The views of a scene show one set of named points, each view turned or mirrored, and shifted as a whole, with a little noise and some points left out.
(in the rows, 128 means zero)

Scene 1
View 1
fibi: [171 133 118 151  99 149 131  82 135 135 166]
gom: [139 128  98 162  89 162 123 111 128 144 141]
tari: [167 131 122 164 107 165 112 102 125 163 140]
dep: [161 132 116 175  90 167 107 103 128 155 143]
bufo: [160 129 121 170 105 172 106 110 120 172 133]
vuz: [173 132 129 174 111 171 100 106 124 177 132]
dofi: [170 139 123 181  83 172  99  93 129 148 147]
basan: [141 124 111 163 116 174 115 130 116 186 116]
lagi: [187 129 115 183 126 144 103  91 124 151 135]
fetu: [163 125  94 194 115 150  98 111 124 147 120]
nemu: [172 137 118 157  73 152 125  70 142 114 182]
pib: [159 133 111 190  96 171  92 110 124 160 126]
komo: [164 138 137 178  88 191  88 110 119 184 134]
Mog: [152 142 113 185  52 179  96  92 136 131 155]
View 2
fibi: [108 180 144 118 167 131 144 132 188 147 140]
dofi: [114 142 154 104 150 127 129 140 197 163 111]
nemu: [ 86 186 156 118 176 134 133 140 216 148 136]
dep: [132 132 149 112 152 122 128 136 180 171 116]
bufo: [139 139 142 112 134 120 136 129 172 161 116]
vuz: [132 133 140  98 135 119 150 132 172 164 111]
gom: [135 154 150 138 158 128 112 130 179 158 134]
pib: [135 121 150 107 149 121 125 139 180 176 111]
lagi: [123 142 138  92 169 118 163 131 168 171 125]
komo: [134 126 142  96 124 120 140 135 183 165 100]
fetu: [139 118 146 110 174 118 135 134 164 182 126]
basan: [163 130 134 128 127 119 130 122 152 159 117]
tari: [131 149 140 111 141 124 145 129 177 156 121]
View 3
nemu: [113 148 123  90 158 155 148 111 122 131 194]
komo: [ 95 168 135 146 156 123 151  84  96 109 124]
fetu: [126 132 152 165 179 142 144  88 116 118 134]
bufo: [101 139 141 146 167 135 143  91 117 108 107]
lagi: [121 155 166 138 162 145 138  71 115 108 148]
Mog: [106 151 103 136 166 132 162 122  99 140 173]
dofi: [106 156 126 133 161 132 154  99 101 124 156]
basan: [ 94 135 133 148 167 135 145  94 122 102  87]
gom: [108 127 120 130 172 148 147 117 127 125 134]
pib: [109 147 134 158 170 129 154  94 102 122 132]
fibi: [107 149 129 109 159 148 146 102 118 120 163]
dep: [104 146 128 133 164 138 150  99 109 117 141]
View 4
dofi: [155  91 113 154 154  94 140 113 136 131 125]
nemu: [117  82 104 156 147  69 139 136  95 122 117]
fibi: [131  96 112 149 140  91 134 113  91 112 119]
lagi: [174 114  92 153 128 105 132 102 118 109 128]
pib: [157  99 123 155 152 116 131  99 140 129 120]
vuz: [181 105 121 142 143 108 134  89 128 122 132]
bufo: [166 102 127 149 149 117 130  90 132 124 123]
Mog: [136  76 118 160 168  84 142 128 147 145 120]
dep: [152  95 121 155 151 106 133 104 130 125 121]
tari: [161 105 122 147 144 110 131  95 119 118 123]
komo: [187 101 127 142 152 106 140  91 139 134 133]
fetu: [160 115  94 171 135 132 125 103 147 114 119]
View 5
tari: [182 150  98  99 128 120 105 122 133 107 119]
nemu: [167 147  71 105 115  99  88  89  81 135 133]
basan: [197 170 105  98 136 126 121 146 162  88 128]
Mog: [190 150  93 129 161  94  80  94 108 131 141]
lagi: [158 128 109  79 123 122  99 118 141 117 117]
dofi: [181 142 100 112 146 108  91 109 123 122 121]
fetu: [170 141 119  84 140 116  98 121 159 117 153]
gom: [186 171  89 104 133 106 108 117 126 111 156]
vuz: [182 141 110  99 137 125 104 126 146 106 106]
dep: [183 151  98 106 139 111  98 113 130 115 129]
bufo: [188 153 105 101 136 120 106 127 145 106 119]
pib: [186 144 117 104 153 115  96 120 149 115 130]

In a view up to two points have been moved. Name them for each view, in the order of its rows, or write none.
view 1 => komo
view 2 => dep
view 3 => bufo, fibi
view 4 => pib
view 5 => none
